Points, in no order, along strands that fork, close into loops and pass close to each other.
Points whose rows are less than 76.2 apart are linked; no others are.
Q_420: [ -1  18   7 -21 -36  -7 -23 -26  -2 -50  29   4  21  20 -22 -14  47 -30
 -17  17  26 -28]
Q_398: [ 24  -7 -20  19 -38 -16  -1  33  40  39  -4   7  37 -37  29  20 -33 -10
 -20  18  -9 -54]
Q_445: [-51  29   8  43  33  28   1  49 -34  18  11  -5 -25  20  -4  30 -18  -2
  14   1   4  16]
Q_484: [-15 -25   5 -37  -7  18   6 -68   5 -43  43 -18 -14  14  -2  -9  66  32
  33 -13  -9 -10]
Q_95: [ 76   0 -14 -22 -27 -15 -22  21  27 -34 -19   1  27 -13   4 -46  18   0
 -32  -3  16 -13]
Q_809: [ 14  -5   0 -32 -13  -1 -10 -28  22 -36  27  -6  22   7 -11 -34  29  31
  13  -7 -12 -14]
Q_858: [-31  10   1   8  10  40 -19  -1 -63  13  25  30 -18  31 -34  16  20 -23
   2 -12  46  29]
Q_752: [-20  45  31  25  13  26 -22  42 -43   1  -1  -1   9  24  11  13  -1 -28
   1   1  60  20]
Q_213: [-14  10  -3  18 -45 -20  11  44   3  21   4  -8  19 -38  29  42 -65 -28
 -46  67   3 -38]
Q_120: [-46 -49  -8  26   2 -32  13  -3  -7  14  30 -29 -37  -6 -28  24 -32  22
  28  -5 -55   8]
Q_990: [-11 -42 -10 -15  25 -13  16 -17  -1  12   5 -26 -51  -5 -11  12   5  24
   1 -22 -41  28]
Q_849: [-18 -23   0 -17  34  10  20 -39 -28  20   7 -20 -68  18   3  13  29  18
 -12 -22 -37  34]
Q_433: [ -5  27  19   8   3  10  -3 -13  -9 -13 -21   2  37  19   8 -18  11 -13
  11  -4  28   7]
Q_354: [ 10  24  -3  -4  15   4  23   8  10  20 -52  26  17   9  12  -5   6 -16
 -15  17   1 -13]
Q_464: [ 19  19   3  -9  13  33   2  -8 -27  12 -27  32  -9  33   5  -9  22 -12
 -13 -14  40  28]
Q_89: [-71 -31 -15  33  22   5  26  16 -33  24  15  -5 -44  -4 -32  29  -9   1
  32  -1 -27  16]
Q_488: [ 42  22   6 -22 -21 -12 -30   9 -20 -33 -14   2   1  13   6 -19  26 -32
 -40   3  35  -5]
Q_519: [-11  22  18   8  19  38  -4 -11 -49  27  -5  41  -4  17 -11   4   6 -17
   0  -6  51  39]
Q_794: [ 50  -9   1   6 -22 -15   1  -2  40 -14 -18   5  46 -32  16 -33 -16  17
  17  -2  11 -10]
Q_584: [ 33 -12 -12  -7   3 -16 -19 -15  41  -8  39 -19  20 -17   9 -29 -15  47
  19 -31 -36 -21]
Q_13: [-35 -13  -7  24  -1  -9 -11  -5   0   1   7 -13  31  -6 -32   4   5 -11
  29 -11 -13 -31]
Q_113: [ 22 -19 -19 -30 -19 -20 -27  -3  13 -26 -11  13   2   0 -28 -28  43  -9
 -27  -6  -9 -20]
Q_150: [ 15  41  35  33  -2  19 -11  23 -46  -1 -19  -4  24  25  20   3  -2 -44
 -23   9  74  21]
Q_290: [-34  -3  -4  34 -18 -17 -15  28  14  13   7 -10  42 -30   2  17 -16 -12
  36  -1   4 -38]
Q_70: [ 49   8  -1  -9 -24 -21  11  32  18  10 -28   8   8 -35  21  12 -59 -19
 -47  48   9  -6]
Q_698: [ 18  15  15  13  -1  19  18  -1 -11   4 -50  42   2   9  13  -5   2 -18
  -2  -4  52  19]
Q_227: [ 71  17   1  -6 -11 -22  -3  33  25 -12 -40   6  15 -23  21 -14 -31 -19
 -39  29  12   5]
Q_683: [-23   9  15 -19 -26   0 -28 -18 -20 -32  28   3 -19  33 -29   2  40 -29
 -12   2  27  -5]
Q_574: [ -8   7  -3  20 -32 -26  -2  34  22  27  13  -8  23 -32  30  30 -69  -1
 -21  34  -7 -41]
Q_713: [ 60 -13 -22 -41 -16  -8 -40  20  31 -21   0   2   5  -2  -8 -36  42  16
 -21  -4 -20 -19]
Q_303: [ 38   1  -4 -46  18   9  -2 -12  15 -25 -20  17 -21   9  24 -33  22  34
   3 -17  12  29]
Q_159: [ 19  45  26  33  -3  -2   4  26 -27  11 -39   3  20  13  21   3 -24 -37
 -30  20  37  10]
Q_648: [-20  -6  -9  -8   7  -9  10  -8  15   2 -15   6   5   9  14  -2  31  18
  31 -26  -1  -6]
Q_104: [ 50 -12   1  -5 -14  -9  14  -9  18 -19 -33  26  24 -26   4 -31  -5   8
  -4   0  22  19]
Q_158: [-39  20  16  14  21  -5  -7  31 -22   8  13 -24 -12  35  -4  13 -13  -3
  12   3   6  12]
Q_877: [  1  35  11   6  26  10  40  11 -15  33 -18  14 -10  -3   0  19 -71 -12
 -36  45  -6  16]
Q_432: [-22  24  13  64  -8  23  19  68 -31   1 -12   3  20 -24   9  37 -55 -44
  -9  52  46  10]
Q_373: [ 43   7  26   0 -13   9  12  -7   7 -23 -39  17  22  -7   7 -26   2  -9
 -15  -7  54  27]
Q_527: [-39  32  12  56  19  41  10  79 -33   4   5  13  11 -17  -5  39 -33 -25
   4  21  28  11]
Q_944: [ 18  18   6 -10  -6  -9 -12  20  -1  -2 -36   3   6  18  11  -1  17 -22
 -34   1  21  -7]
Q_498: [-10  21  -3  16  16 -13  18   5 -10  18  -5  18  -8 -25 -24   3 -67  -4
 -25  24  -5  22]
Q_823: [  5 -31 -21  -9  17  -5   7 -20  25  15   6 -29  -5  17   5 -10  40  34
  -7 -17 -65 -10]
Q_10: [-24  33  26  -2   6  15 -31  16 -36 -13  14 -11 -14  42   9  13  -3 -11
   1 -11  37  22]
Q_81: [-34 -36 -24   6  -3 -16  25  -1  19  28  21  -6 -31 -28 -11  30 -54  17
   8  10 -54  -3]
Q_608: [ 26 -12 -24  -1 -12   0  10  -1  48  29  13   5  20 -43  11   4 -59  19
  -1  15 -32 -22]
Q_165: [-67 -40   2  37   8 -20   4   5 -37  -1  26 -33 -38   8 -43  22  -1   9
  37  -8 -22  11]
Q_466: [ 41  30  30  12 -27   4 -15  -3 -36 -17 -25   2  22  22  16 -18  15 -43
 -44   9  62  14]
Q_576: [ 34  30   6  -7   8   2  32  21   8  26 -30  19 -13 -18  17  10 -66 -22
 -49  52  -1   5]
Q_735: [  0 -47 -18  12   5  -9  18 -10  31  38  23 -37  -3   0 -13  10  12  35
  -2 -19 -72 -22]
Q_595: [ 50 -34 -12 -45 -25 -18 -36   0  27 -27  36 -12 -17   0 -29 -32  32  28
  -1  -9 -36 -12]
Q_980: [-32  19   9  24   0  14  -1  13 -15 -11 -25  16  29   1  -4  13  15 -29
  19  -4  42  -1]
Q_195: [ 10 -21 -17  -4  17  -5  25 -23  37  31  20  -9   0 -29  28   8 -19  39
  19 -10 -57  -8]
Q_242: [ -3 -24  -6 -22   2  -4 -13 -32  20 -11  20 -14  -9  13 -15 -19  39  15
  16 -21 -37 -11]
Q_308: [  5  -8 -10 -32  -4  10   1 -25  -7 -21 -19  22  -8  11 -21 -23  36  -5
 -14 -13   5   5]
Q_736: [-25   6   9 -24  10  32  12 -63 -15 -21  29  -7 -14  17   8  -5  45  12
  23 -13  11  12]
Q_399: [ 15 -29 -25   5 -13   3   8  -9  50  42  33   9  15 -42  23  15 -39  24
  23 -19 -48 -37]
Q_419: [-38  16  -9  21  18  18  30  25   2  37 -30  18  18  -1  16  30 -13 -12
  12  22   2 -14]
Q_725: [-42   9  -9   5  26   4  22   4   6  27 -14  -1   3   8  14  14   9   3
  10  -3 -18  -7]
Q_948: [ 20 -13 -14 -36  24   0   3 -29  10 -19  -5   0 -22 -22   9 -20   4  27
  13 -24 -20  23]
Q_380: [ -2 -46  25  -7 -25 -53 -37 -10  -1 -22  31 -29 -37  14 -36   1   5  13
  30  -2 -13 -21]
Q_334: [-40   4   4   0   0  10  -8  10  -4 -20  -5   0   6  10   6   6  24  -8
  55 -15  24  -7]
Q_259: [ 10   2   9 -40 -36   6 -15 -31  28 -57  33  -3  12  23 -15 -27  50  -4
   3  -1  23 -24]
Q_722: [ 15 -22 -27 -35  23  11  34 -35  17   8 -18   2 -24 -31  28  -9  32  40
  10 -20 -35  15]
Q_531: [ 16   3   0   2  -8 -47 -26   2  10 -23   6   0   5 -26  -8  -9 -38  -4
   6   1   2   1]
Q_301: [  9  16   2 -10  17  30  40 -17   6  11 -48  22  28   4  25  -5  21   9
   5  -5   7   8]
Q_272: [-21 -22   5  -2   2 -35 -25   2   0 -16  25 -21 -43  18 -16   5 -12   5
  24 -10 -10   8]
Q_750: [ 23   0  -9   2  -5 -19  11  13  32   1 -11  14   7 -29  10   7 -52  -1
   2   3 -12   2]
Q_884: [-40  -7 -16   6  10 -19  15   6  -3  21   7  11 -34 -16 -29  19 -51   3
  -4  10 -28  15]
Q_342: [  3 -51 -14 -21  -6   3  14 -57  14 -14  43 -35  -7   8  -4  -9  66  38
  18 -23 -41 -19]
Q_983: [  4   0   4 -14   6 -36 -34 -12   0 -35  11 -15 -14  15 -25 -16  -7  -4
  -2   4 -10   3]
Q_252: [-33  25  14 -11  18  43  -4 -38 -39  -9  29   0  -3  34  -8   2  28  -8
  19  -7  22  19]
Q_264: [ -4  29  26  55  -6  13  21  37 -18   8 -33  -2  33 -23  27  16 -41 -47
 -16  38  55  16]
Q_6: [ -4  44  25   5  -8  24 -18 -25 -20 -25  -3  -5  32  27 -11 -23  22 -32
 -16   7  43  -1]
Q_414: [-37  20  12   3 -18  22 -28  -6 -51 -14  21  17 -14  30 -32  12  32 -43
  -2   1  55   8]
Q_647: [-49 -21 -17  19  28   8  17  -7 -39  36  -1  10 -45  14 -19  22   2   7
  -1 -15 -15  26]
Q_453: [ 87  23   0 -15  -5  -3  -3  21  27 -16 -37   7  31 -19  12 -37   2   5
 -40  17   2  13]
Q_868: [  0  10  -5 -26  29  38  21 -36   1  -5 -27  10  14   8  16 -22  48  28
 -14  -6 -13   5]
Q_320: [-45  24  -1  39  23  44  14  51 -29  33 -15  15  -9   7  11  48 -17 -16
  11  18  15   5]
Q_152: [ 14   3  -1   1 -11 -15 -15   1  33   0  10  -5  47 -14  19 -23 -17  20
  30 -19 -10 -21]
Q_541: [ -3 -22 -17  21 -30 -15 -12  23  30  29   2   3  25 -25  14  15 -20  -7
  12 -11 -11 -47]
Q_530: [ 33 -43   6 -34 -24 -40 -42  -8   7 -42  42 -20 -42   1 -34 -16  13  14
  13  -1 -27 -19]
Q_31: [-10 -15  -3 -14  17  -8   0 -17  -9 -12   7  -6 -38  -2  -3   7  -1   9
  20 -19 -16  28]
Q_564: [-18   3   3 -10  27  14   5 -17 -38  27  -3   4 -41  38  -7  10  28   5
 -12 -13  -4  27]
Q_460: [-22 -33 -21  22  -7 -19  -1 -10  20  24  15  -7   7   2 -30   4  13   9
   9 -14 -40 -29]
Q_459: [-13 -22 -10 -15  26   0  38 -29  18  18  -6 -12  -9 -28  47  10   3  40
  28 -16 -28  11]
Q_935: [ 36 -11  -4  -8   3  -9 -27 -13  35   0  50 -41   8  12   1 -23  15  49
   4 -33 -67 -17]

A fork is a point with three links, a tip a point with one. Leave the first point through the second and follow the links. Name the first fork or tip that comes.
Q_990, Q_849 => Q_713
Q_584, Q_152 => Q_242
Q_242, Q_823 => Q_213
Q_259, Q_420 => Q_935
Q_722, Q_459 => Q_272
Q_576, Q_877 => Q_31

How many points has the smallest loop of links through each point below? Write 0 if it is on no loop.
Q_498 => 22
Q_983 => 11
Q_432 => 10
